The views of a scene show one set of named points, each view turned or mirrored, and shifted as a whole, with a little noise and some points left out.
In the rows, zero is written as 128.

Scene 1
View 1
z292: [119  81  94 104 168 150  85 128 148  78 167 131 156 184 143  90  78 140
 104 201 152  91  98 111 121 120  73 142 176 126 143 180 118 125 144]
z82: [101 101  95 148 108 132 110 124 165 120  88  95 127 126 108 133 131 153
 136 127 131 160 111 153 168 131 107 172 116 104 180 182  99 158 137]
z832: [ 44  70  97 121 136 134  98  94 166  60  92 116  89 101 101 123 129 143
  94 200 139 117 117 165 140  85  59 159 122  55 198 162 139 159 147]
z882: [ 97  70 106 107 133 146 100 129 145  83 114 143 114 160  91 141  90 126
 117 155 106  88 124 107 107  94 107 137 153  99 153 163 135 132 148]
z162: [ 67  65 105  97 121 145  89 114 144  54  85 158  91 121  83 131 112 113
 100 188 117  89 123 111 110  74  87 157 139  55 173 149 143 144 146]
z689: [ 99  92  97 101 120 146  86 122 146  70  96 154 126 131 104 105 117 115
 108 180 136 121 109 112 133 101  91 177 144  80 166 159 115 149 132]
z502: [130 123  97 146  71 130 106 141 153 131  41 111 135 111  95 131 158 136
 157  89 128 197 113 130 186 143 145 211  97 101 180 171  70 171 118]
z443: [111  78  94 128 171 142 102 122 159 102 172  99 151 186 144 113  75 165
 110 175 145  96 102 137 127 130  75 124 170 137 150 192 121 125 153]
z152: [148 118  92 130 102 142 100 147 147 124  93 121 156 148 118 114 127 134
 143 116 134 166 106 114 164 146 131 193 135 126 157 175  77 151 122]
z215: [132 112  93 131 119 142  94 134 154 110 103 115 156 143 127 101 124 139
 129 143 151 161 102 124 165 143 107 187 136 117 164 177  82 150 125]
z116: [ 64  64 105 120 120 139 105 112 155  81  93 125  95 123  86 149 111 136
 109 158 109 101 127 135 123  85  96 145 131  74 178 163 141 148 151]
z55: [107 103  97 147 113 133 106 130 160 118  98  97 136 133 114 129 128 154
 137 129 136 160 111 147 170 136 107 173 124 110 174 182  92 155 135]
z232: [121 120  87 152 122 131 104 126 168 123 106  84 157 127 141  98 141 166
 133 143 167 191  92 163 198 159  96 195 120 121 179 193  75 161 126]
View 2
z82: [135  87 114 109 143 147 141  78 128  95 135 169 119 105  86  90 103 142
  99 150 138 136 193 118 103 137 151 150 133  90 130 103 126 138 150]
z55: [138  83 117 104 141 152 140  72 130 100 136 177 117 106  81  81 106 139
  95 149 138 138 199 119 100 138 152 156 132  82 126  96 118 134 151]
z689: [146  86  85 151 149 137 145 111 169 115 153 122 137 118 100 133  96 121
 119 134 143 108 137 109 117 106 148 147 126 147 159 129 146 144 135]
z232: [140  64 112  98 146 183 137  63 160 119 168 185 124 108  73  47 108 150
  83 137 149 131 207 143  97 137 174 161 136  77 140  60 112 133 147]
z832: [185 118  80 145 134 105 174 109 154  94 126 139 138 101 108 137  74 115
  97 143 145 111 170  97 103  82 140 180 107 152 133 129  62 146 149]
z502: [112  91 130  75 177 174 155  50 108  83 124 166 118  84 100  86 116 181
 107 169 146 138 201 148 104 173 172 119 137  72 165  86 166 159 127]
z443: [145  50  93 167  94 133  92 124 182 138 185 167 120 158  47  81 106  72
 100 113 118 137 150  77 105  96 117 163 143 103  91 128 129 102 174]
z215: [127  62 107 120 147 169 126  84 163 119 171 158 124 117  78  79 113 140
 108 132 142 127 170 130 109 134 162 142 140  96 146  90 156 136 143]
z152: [107  61 118 109 154 179 120  79 146 110 158 159 117 119  83  77 123 144
 113 140 136 135 170 133 107 157 160 124 147  84 152  95 187 139 138]
z292: [147  49  78 178 108 139  97 130 204 151 197 140 129 159  60  98 105  77
 109 104 126 118 123  85 115  88 127 161 141 135 118 129 148 110 158]
View 3
z152: [115 163 130 136 144 139 190 139 138 108 135 125  93 103 146 163  87 153
 173 116 176 111 142 186 135 128 155 150  72 122 126 158 133  88 120]
z689: [103 134 188  87  92 118 147 118 147 150 136 171 131 126 146 158 124 154
 153 120 152 130 155 152 111  79 168 122  45 154 145 148 126 104 104]
z502: [ 80 214 125 126 172 123 200 147 127  96 151 150  66 109 123 154  80 168
 162 129 164  82 161 225 138 139 147 151  69 113  98 174 145 120  80]
z882: [132 110 187  96  99 128 150 101 110 174 120 148 159 122 143 124 139 133
 136 121 140 133 141 132 116  92 159 133  66 130 140 153 112 143 126]
z292: [149  82 166 103  90 139 130 133 155 157  99 132 160 106 167 150 130 133
 166 111 149 154 136 112  91  89 164 105  64 154 180 133 114  58 167]
z215: [111 158 133 121 136 133 168 151 152 112 124 139 103 103 148 161  95 153
 171 121 164 114 148 180 116 123 156 127  66 132 139 156 132  68 123]
z55: [108 169 131 117 158 122 165 160 138 120 121 144 105 105 128 138 104 155
 157 132 137 104 161 190 110 130 142 119  72 126 127 165 128  94 120]
z443: [167  78 145 115 117 144 135 144 135 157  80 113 170  96 153 123 133 121
 157 115 129 147 137 118  87 116 149 103  85 138 175 142 106  70 187]
z832: [ 90 149 189  63 113  89 113 152 149 162 117 204 143 135 125 119 145 162
 132 148  95 119 186 159  74  78 155  73  42 157 143 157 128 128  93]
z162: [102 128 214  68  82 110 135 104 127 178 132 187 151 143 137 132 147 149
 129 132 129 130 159 141 107  66 166 114  39 152 139 152 121 154  91]
z116: [109 141 191  79 116 109 138 124 117 171 121 177 148 135 127 108 145 147
 126 138 113 119 164 149 101  92 149 108  58 135 129 163 118 157 105]
View 4
z55: [155 154 117 141 144 100 161 114 136 119 130 166 159 111 165 156 158 145
 122 144 136 118 164 108  97 138 131 164 132 144 117 155  82 151  96]
z215: [152 159 116 128 166 107 148 106 124 110 148 152 171 113 169 127 163 140
 113 156 134 127 179 117 103 124 132 142 129 172 124 149  88 169  99]
z502: [136 172 123 132 172 133 140 117 181 115 120 183 180 116 189 181 154 148
 112 159 137 128 162 103  82 161 137 154  75 160  81 158  86 172  32]
z832: [123  95  75 170 110 163 167 162  92  99 107 123 126 104 103 147 166 144
 100 105 118 123 170 119  71 103 135 164 185 103 120 195  76 124 108]
z443: [173 136 112 157 125  49 127  99  76 124 157 123 137 111 125  79 147 132
 125 137 145 100 153 115 121  96 110 155 194 157 151 131  72 145 178]
z232: [168 165 117 113 158 101 205 102 130 119 142 174 175 108 192 159 182 141
 128 154 126 127 196 125 111 148 148 155 135 155 139 154  95 149 102]
z162: [102 104  71 180 132 172  87 159 101  89 117 105 133 115  86 119 146 142
  78 117 131 125 150 107  60  86 115 145 154 131  91 180  71 160  82]
z116: [120 110  91 182 112 134 110 152 112 107 113 126 128 109  97 137 140 150
 102 113 137 112 139 100  68 107 114 167 163 119  99 175  65 139 103]
z82: [146 151 115 144 140 109 161 122 140 119 122 166 155 107 158 165 155 148
 117 135 137 116 163 108  92 143 131 167 132 139 110 165  81 147  90]
z152: [154 170 121 130 175 102 128  98 146 113 145 160 177 115 175 130 152 137
 114 163 142 124 164 108 101 138 131 142 104 179 106 144  86 179  81]
z292: [154 128  97 154 143  82 105 100  63 105 168 102 143 118 114  58 157 124
 108 137 138 115 167 124 115  74 112 131 189 172 150 137  78 163 168]
z882: [129 119  98 177 128 110  69 132 104 104 137 110 135 116  96  99 126 140
  99 128 146 109 129 100  81  93 101 152 155 146 100 154  66 162 115]
View 5
z689: [112 104 155 121 110 113  83 117 130 107  99 142 154 129 162 139 141 152
 120 124 108  98 122 127 145 108 143 141 117  97 144 149 121 140  94]
z292: [ 97 104 148 147 159 106  66 103 135 189  88 123 152 184 156 191 159 148
 123 145 102 137 139 124 147  93 172  94 108 110 101 157 128 135  75]
z443: [105  81 129 162 166  84  99  98 135 205  92 120 143 184 167 189 154 147
 114 137 106 138 150 150 148  83 155 101 122 132  89 160 147 134  56]
z832: [148  65 155 134 105  83  92 130 142 105  88 158 141 129 190 144 111 139
 121 119 109  88  97 169  97  79 123 176 118  91 169 161 155 115  50]
z55: [130  58 106 158 112  99 147 104  99 118 130 142 143 131 191 134 153 163
 101 103 122 107 153 152 168 111 139 144 157 142 137 132 148 152  94]
z232: [147  31 102 184 103 111 139 105  55 127 153 149 147 149 214 164 159 171
 103 109 138 132 170 134 163 103 157 149 169 142 148 124 156 153 110]
z215: [121  71 120 159 115 118 124 102  83 126 135 140 152 142 184 147 164 168
 109 114 124 119 160 123 174 121 157 129 149 133 131 126 129 156 114]
z82: [136  57 107 155 106  92 151 103 102 113 126 142 141 125 193 131 147 158
 100 101 123  97 150 158 164 111 126 151 160 141 139 131 150 149  87]
z882: [ 97 117 139 119 138  96 111 102 159 139  83 130 148 135 143 134 148 148
 110 119  99  92 127 148 163 114 132 119 120 118 109 154 122 146  75]
z152: [112  83 109 153 111 122 145  94  85 117 138 135 153 130 175 135 171 173
  98 104 126 106 169 124 198 137 152 123 160 143 123 124 122 165 124]
z116: [123  92 142 118 119  80 120 113 167 111  78 144 137 119 165 122 122 138
 112 111 101  79 109 177 132  98 110 151 119 110 137 162 141 128  55]
z162: [114 112 167 103 116  97  82 121 172 100  70 144 149 116 150 122 119 138
 121 120  98  73  93 150 126 103 123 151 103  86 145 163 123 126  69]

Which points are out of place in each view (at most two, in the order of its rows)? Write none if all are in place.
view 1 => none
view 2 => z55
view 3 => z443
view 4 => z502, z162
view 5 => z882

Scene 2
View 1
z34: [ 96 149  82 142 148 206 130  90 126 103 144 166 166 131 135 119 135 135
 169 164 135 172 195 167 104  91 179 142 109 132 157 117 134 134  98]
z346: [121 136 114  84 177 136 106  77 133 106 170 136 119  90 166 141 109 159
 177 152 100 162 166 142  90  99 121 141  94 149 148 128 132 122  87]
z826: [104 156 106 138 148 194 111 120 161 111 103 199 162 137 138 103 150 144
 178 178 123 149 191 195 117  97 193 139 125 153 155 137 117 141 143]
z781: [136 132 132  75 186 111 104  71 123 126 187 126 107  75 172 155 106 175
 184 142  89 154 143 132  79 107  91 141 104 137 147 139 131 119  80]
z797: [124 145 106 121 145 171 115 110 140 117 137 171 153 118 147 119 133 151
 184 160 128 153 176 175 104  95 158 140 122 145 160 141 119 132 115]
z794: [153 141 144  84 155 108  87 125 163 128 132 170 125  95 174 122 128 179
 197 157 103 128 150 176  99 101 119 135 133 164 157 167 105 125 134]
z254: [124 139 145  73 205 112  96  65 137 125 174 137  98  81 165 157 118 183
 181 147  63 149 141 134  79 118  98 143 100 144 138 131 134 127  93]
z202: [135 145 118 131 149 162 118 106 129 138 153 168 153 116 145 130 141 165
 190 158 120 148 152 170  94 104 137 140 134 118 163 151 115 128 112]
z987: [143 132 118  74 144 120  86 130 165 104 122 165 130  98 183 108 114 156
 190 158 124 141 179 179 109  85 139 134 113 185 160 157 108 124 129]
z820: [147 137 127 118 171 135 122  72  96 153 207 128 133  90 150 163 124 179
 191 140 107 155 124 134  73 114  86 142 129  89 160 150 124 120  73]
z40: [103 157 149  99 196 145  88 100 185 120 108 192 115 113 147 120 147 171
 179 176  64 129 166 180 104 122 155 141 117 168 137 131 124 142 152]
z609: [138 136 122  91 162 131 106  95 132 120 163 146 128  95 166 135 116 165
 185 151 108 150 157 152  93  98 116 138 114 143 156 147 122 123  97]
z744: [109 138  95  85 161 156 100  97 152  83 134 154 131 107 172 115 112 141
 170 160 118 165 202 161 106  86 160 137  89 182 148 122 127 127 104]
z954: [119 134 109  82 178 133 107  71 124 102 178 128 116  86 169 146 106 159
 174 145 103 167 166 137  86  97 115 142  89 147 146 124 134 121  76]
z985: [ 96 146 113  90 191 153 105  71 146  97 146 152 117 103 156 133 120 153
 166 161  85 162 182 149  97 102 147 141  87 163 135 113 139 133 101]
z271: [114 141 139  62 200 117  87  79 164 103 140 152  97  86 174 133 116 168
 176 159  71 146 168 151  93 108 123 140  91 178 134 126 131 130 114]
z991: [150 125 114  53 143 103  85 120 155  90 138 143 119  83 199 114  94 154
 187 148 129 152 184 164 103  75 124 131  96 198 159 152 108 116 107]
z312: [128 133 119  52 172 108  87  97 156  94 145 140 105  82 186 127 100 160
 178 150 100 153 179 153  97  91 121 136  89 190 145 136 122 122 102]
View 2
z202: [103 152 149 118 174 142 137 139 125 104 128  83 149 117 138  79 115 133
  86 127  83 141 179 130 134 161 141 106 108 102 128 163 112 143 106]
z954: [129 148 141 137 152 163 155 122  97 104 141 103 128 127 142  60 118 103
 111 145  95  75 189 118 150  98 154 133 157 149 134 162 109 143 128]
z794: [121 139 122 135 167 167 172 114 137 125 134  98 133 102 146  81  80  97
 107 131  97 131 178 163 126 145 152 103 109  67 169 158  77 154 137]
z820: [100 147 140 148 175 175 115 157  91 117 141  80 135 115 141  32 113 123
  92 108  89  87 228  88 172 136 152 125 113 113 109 192 127 152 124]
z346: [124 146 139 134 154 158 160 121 102 103 141 101 128 128 143  67 113 102
 111 146  97  89 184 125 142 103 153 131 148 142 139 157 104 145 123]
z312: [142 142 124 138 149 168 188  96 117 113 136 115 121 123 148  78  96  86
 125 158 104  87 167 154 135  95 151 130 157 123 169 148  81 147 144]
z781: [119 142 126 153 153 179 150 132  91 120 147  93 119 116 146  41  98  91
 117 130  99  71 214 116 159  98 159 131 139 123 133 173 103 152 138]
z744: [136 152 148 110 153 138 180 100 125  91 132 115 138 135 143 104 127 108
 109 167  94 116 138 154 120 114 145 124 160 147 156 135  98 135 116]
z34: [112 166 173  90 165 111 144 131 124  74 125  94 155 139 138 107 156 147
  81 154  79 143 142 126 118 149 139 117 141 162 119 139 126 129  80]
z985: [115 153 144 122 132 137 171 125 101  93 141  96 121 130 142  86 114  94
 119 157  87 104 168 142 119  98 161 119 152 158 134 128 101 142 104]
z987: [140 144 130 121 169 158 187  89 145 113 128 116 139 116 144  98 100 105
 109 153 102 131 149 172 123 137 140 112 136  89 178 153  78 145 138]
z40: [ 99 150 135 113 125 123 185 134 120 102 141  79 118 111 143 110  80  82
 121 152  77 154 159 185  85 121 169  91 115 109 148 105  75 146  95]
z991: [155 139 125 134 173 177 189  75 140 116 131 130 139 122 146  86 104  97
 115 159 111  99 153 164 140 115 137 129 156 101 187 165  79 144 156]
z609: [121 145 135 134 169 163 155 122 116 113 137 101 136 118 143  67 110 109
 104 135  96 105 186 131 144 126 147 122 132 112 143 167 104 145 129]
z254: [108 141 123 152 136 170 157 140  86 120 153  84 106 113 146  47  83  76
 126 131  94  79 215 127 142  88 171 122 134 122 134 154  93 153 130]
z271: [120 142 125 138 129 156 182 120 101 111 149  94 108 117 147  78  82  69
 130 152  93  97 181 157 121  89 169 116 144 126 153 134  80 149 125]
z797: [114 154 154 106 170 132 154 125 134  95 127  96 151 123 141  97 126 133
  88 143  85 147 155 143 121 155 142 108 125 118 140 150 110 138 103]
View 3
z794: [142  83 161 142 107 129  79 163 142 188 138 117 141 157  94 127 128  93
 179 102  95 172 137 166  65 119 118 134 149 139 150 127 151  95 169]
z312: [152 109 187 154 128 149  84 169 122 164 144  97 140 135  83 117 135 101
 161 110 125 167 117 125  93 138 103 153 153 176 152  84 162 122 136]
z202: [125  60 144 148 115 135 108 141 144 152 126 120 112 132 131 124 120  89
 182 101 106 153 119 167  71 103 128 100 120  83 159 119 133 134 159]
z609: [140  85 170 144 123 145  87 145 141 157 138 121 127 138 131 120 122  94
 173 110 121 160 106 150  80 124 120 120 126 119 154  99 145 129 150]
z40: [116  64 131 172 120 133 129 179 113 169 118  75 118 124  43 117 119  82
 189  88  83 153 172 141  94 108 104 139 173 131 184 121 155 107 163]
z985: [129  84 160 171 140 157 121 163 117 135 128  82 113 113  87 110 126  90
 174 103 121 147 126 116 112 126 103 135 148 131 177  77 157 142 137]
z254: [128  91 180 153 163 158  76 159 142 148 148  98 154 151 124 106  94  81
 197 127 114 149 110 130 110 153 101 154 151 134 189  71 182 112 169]
z271: [132  95 173 165 143 151  93 175 123 157 139  85 140 138  75 111 116  88
 183 110 110 156 132 123 108 140  99 159 165 159 177  81 172 114 152]
z781: [138  96 190 146 155 161  67 149 150 147 150 111 152 151 142 109 103  87
 185 129 128 154  93 136 102 152 109 144 133 134 172  70 174 122 157]
z954: [139  96 183 154 149 164  88 149 134 132 142 104 133 129 127 112 121  95
 173 118 137 150  92 123 105 142 107 136 130 132 166  65 163 145 139]
z987: [153  90 167 149  95 134  94 163 125 186 132 110 127 137  74 127 152 105
 154  93 108 177 132 151  64 113 116 129 149 160 131 120 138 115 142]
z826: [120  49 117 167  93 129 153 156 111 156 102  93  79 102  64 128 147  93
 167  72  93 158 158 155  71  78 125  93 139  94 155 137 115 140 137]
z991: [165 114 190 144 103 143  77 166 127 178 147 111 136 140  82 127 156 110
 144 103 125 180 111 137  72 130 113 138 147 183 122  99 146 121 129]
z820: [126  73 174 138 151 153  71 126 167 135 147 132 141 152 187 115  92  82
 198 130 127 145  79 156  90 138 122 115 106  79 177  84 160 135 171]
z797: [132  65 144 155 107 137 123 149 128 153 119 107  98 117 101 124 139  96
 166  89 110 156 127 151  75  99 124 102 129 101 151 116 126 142 140]
View 4
z985: [ 89 130 163 108 130 135 125 144 117 155 142  91 138  96 110 156 115 111
 161 124 102 125 149  89 136  91 171 114 138 125 128 126  74 161 139]
z34: [ 49 140 130 129 123 164  99 147  80 175 131 115 150 122 113 102  89 122
 209 111 134 127 161  86 159 111 160 120 131 171 114 114  64 141 122]
z744: [ 86 154 162 101 147 143 109 161 104 140 142 107 118 125 115 142 112 121
 170 100 111 126 134  97 151 106 167 113 143 135 131 126  84 142 156]
z781: [117  70 196 139 138 102 131 107 154 129 115  93 147 119 130 159 122 144
 136 140  88 136 133 105 126  97 147 118 124  95 166 136 104 159  90]
z254: [118  86 187 126 126 101 146 111 155 136 128  80 149  99 121 169 129 124
 128 150  87 130 145  99 117  89 162 114 132  91 152 126  91 172  98]
z40: [105 171 146  93 113 118 179 147 122 135 145  93 125 121 121 143 132  78
 150 132 129 114 173  94 132 125 174 108 160 124 106  63  57 162 138]
z346: [ 96 103 176 124 139 125 116 129 129 143 129  95 141 112 116 152 115 131
 154 124  95 131 139  99 137  94 157 116 131 116 146 136  90 154 117]
z954: [ 97  94 180 131 140 126 107 126 129 148 127  93 143 106 116 157 114 140
 154 126  89 133 132  96 136  87 156 119 123 113 152 150  94 154 116]
z312: [121 126 187 103 155 113 127 146 134 116 135 100 112 129 121 165 127 129
 136 110  94 127 123 108 140 104 161 114 145 105 147 131 100 149 144]
z826: [ 73 175 123 113 119 152 141 154  88 149 133 119 128 147 127  97 105  96
 198 108 158 120 175  96 159 143 164 111 151 170 100  65  57 140 131]
z794: [129 127 174 123 138 104 161 125 142 103 116 111 119 165 140 135 131 118
 144 122 131 125 145 118 140 145 147 110 152 114 141  78  96 145 106]
z820: [ 92  45 177 173 119 116 121  86 144 152 100  99 176 124 135 128 104 153
 167 152 106 144 154 100 130 105 136 121 112 116 164 127  96 156  50]
z797: [ 80 136 146 128 128 143 124 137 105 145 123 117 136 146 128 110 103 120
 188 112 138 128 156 100 155 130 152 115 139 153 124  94  79 140 114]
z991: [123 134 190 106 169 117 116 153 131  98 127 116  95 161 130 153 125 138
 142  89 107 131 110 119 155 124 150 115 146 111 152 126 115 131 149]
z271: [120 128 181 102 135 108 147 139 141 129 141  86 127 106 116 171 136 109
 131 131  94 123 143 100 126  97 169 112 146  99 136 115  83 166 138]
z609: [103 101 176 133 137 120 126 121 131 134 117 106 138 135 128 139 116 134
 158 124 110 134 139 106 142 113 147 117 133 120 149 120  95 149 103]
View 5
z346: [119 138 135 118 118 130 123 136 153 140 142 138 133 139 124 140 183 163
 124 131 143 125  86 164  95 124 115 132 112 111 128 132  89 140 135]
z254: [116 121 154 120 118 121 125 134 150 124 140 112 128 117 114 134 196 158
 104 148 148  95  72 158 105 155  95 147 131 108 101 161  87 125 132]
z202: [126 115 100 127 145 131 141 144 126 140 130 130  80 128 156 171 147 136
 151 153 160 137  98 150  84 112 116 116 143 126 152 113 102 160 170]
z34: [146 143  80 105 116 128 104 135 149 174 151 153 114 138 158 165 145 134
 176 136 155 163 102 166 101  71 137 112 125 114 176  80 115 185 146]
z987: [126 128 159 129 165 166 168 141 137 151  98 133 113 167 163 152 129 157
 136 114 158 128 129 186  99 115 144 130  95 116 129 128 104 122 149]
z991: [114 138 172 135 157 165 167 142 147 142 100 146 131 180 143 141 150 180
 119 102 140 131 123 187  90 121 143 129  75 116 121 134  91 113 142]
z609: [113 125 134 127 135 136 144 144 141 134 131 135 108 142 132 148 169 164
 126 135 145 126  91 160  87 126 115 128 118 120 130 131  89 139 150]
z744: [139 151 138 111 130 151 124 133 161 167 130 145 143 159 148 144 148 153
 150 113 151 141 115 186 110  94 144 132  93 106 140 110 109 145 125]
z826: [163 128 102 107 148 153 132 133 139 179 124 125  96 136 191 175 100 107
 186 138 181 147 130 179 120  79 146 125 135 110 164  88 133 166 152]
z820: [ 91 106 101 134 120 105 133 150 126 109 152 137  84 113 110 155 206 166
 115 162 138 124  60 127  62 146  84 117 146 129 137 137  72 153 170]
z797: [137 127 107 121 142 142 135 141 136 157 128 139 100 140 164 165 136 136
 160 138 163 145 110 167  97  96 133 120 124 119 158 102 109 161 156]
z271: [136 133 171 112 125 144 130 128 160 144 128 112 142 136 135 134 166 148
 118 132 157  99  97 180 123 136 120 153 113 101 104 155 102 117 122]
z954: [111 139 133 119 112 125 118 138 155 138 148 144 137 143 113 137 196 171
 119 130 136 127  81 162  89 126 111 133 107 112 126 136  83 141 133]
z312: [121 143 171 123 136 152 145 134 156 143 118 134 144 161 131 132 167 171
 115 110 143 118 107 184 105 127 128 142  89 108 112 145  91 116 128]
z781: [101 124 147 127 119 122 134 142 145 118 140 130 120 132 108 135 202 174
 103 139 137 109  72 152  83 150  98 135 119 118 111 152  76 129 142]
z794: [118 108 155 138 169 157 178 146 122 131  98 119  88 148 160 159 133 149
 127 135 163 116 118 169  92 136 127 130 119 123 124 138  96 120 162]
View 6
z826: [164 105 152 169  85 108 172  99 107 158 101  87  81 139 103 150  84 117
 118 131 156 125  99 162 156 186 134 149 159 145 112 105  97 124 147]
z954: [109  71 101 178 129 149 174 137  77 131 103 116 107 218 157 104 125  93
 142 130 152 126  89 147 156  78 121 132 108 135 133  85 126 142  66]
z312: [ 99  71 116 180 119 152 121 126  83 148 114 107  92 200 147 101 118  70
 117 120 115 106  80 110 166  97 124 148 111 156 157  89 143 137  96]
z781: [ 83  76 104 166 130 145 146 131  72 120 112 116 129 223 175 103 139  82
 145 144 150 131 100 140 149  61 124 114 111 133 132 100 121 152  58]
z987: [120  77 133 176 108 121 121 105 101 137 120  82  97 163 134 109 105  81
 101  95 120 111  91 130 154 110 139 145 132 178 149 113 115 133 132]
z985: [122  91 116 177 112 153 168 136  79 164  99 122  83 208 132 127 110  97
 144 155 150 122  86 133 169 136 116 148 119 117 131  72 138 133  84]
z34: [173  88 126 185 104 121 222 124  98 148  88 100  76 167 116 137  89 129
 136 121 179 134  90 187 156 156 125 147 141 133 107  83 105 122 109]
z346: [111  76 108 175 124 146 166 132  79 136 107 113 105 205 152 111 122  94
 137 134 151 127  90 145 157  93 122 134 117 136 130  89 125 141  75]
z254: [ 73  89 112 159 124 151 133 127  70 136 113 122 127 225 168 113 139  77
 147 171 144 128 103 122 153  83 122 115 112 118 133  96 127 153  62]
z794: [ 96  89 140 157 105 118 104  96  92 128 124  84 125 168 149 119 119  78
 112 125 127 123 109 129 146 103 143 120 139 163 138 126 104 144 120]
z797: [148  92 134 172 103 115 177 109 100 137 102  92 100 163 129 130  98 111
 124 121 160 130 101 166 147 136 134 137 143 148 116 106  97 130 117]
z40: [111 115 150 154  87 135 113 104  91 172 111 102  92 169 121 145 102  84
 122 170 129 114 101 109 169 177 126 144 144 128 130  99 127 134 126]
z609: [109  81 118 168 120 129 154 118  86 125 111 101 119 194 154 111 122  91
 130 127 150 130 100 151 145  86 132 124 125 148 128 104 107 142  89]
z744: [141  74 118 191 111 142 169 127  95 156 104 104  73 181 125 116  99  98
 118 107 135 113  77 142 164 127 123 161 123 156 143  81 132 126 111]
z202: [130  96 134 162 105 105 171 103  94 123 106  89 123 166 143 133 109 110
 133 133 170 140 115 174 140 118 139 114 148 139 104 116  85 141 107]
z991: [112  60 117 187 120 135 122 120  94 131 119  88  97 178 144  90 112  74
 100  80 114 107  79 127 155  77 136 150 116 184 162 104 127 133 114]

Which points are out of place in each view (at most two, in the order of its rows)? Write none if all are in place.
view 1 => z40
view 2 => none
view 3 => z609
view 4 => z781
view 5 => z794
view 6 => z312, z985
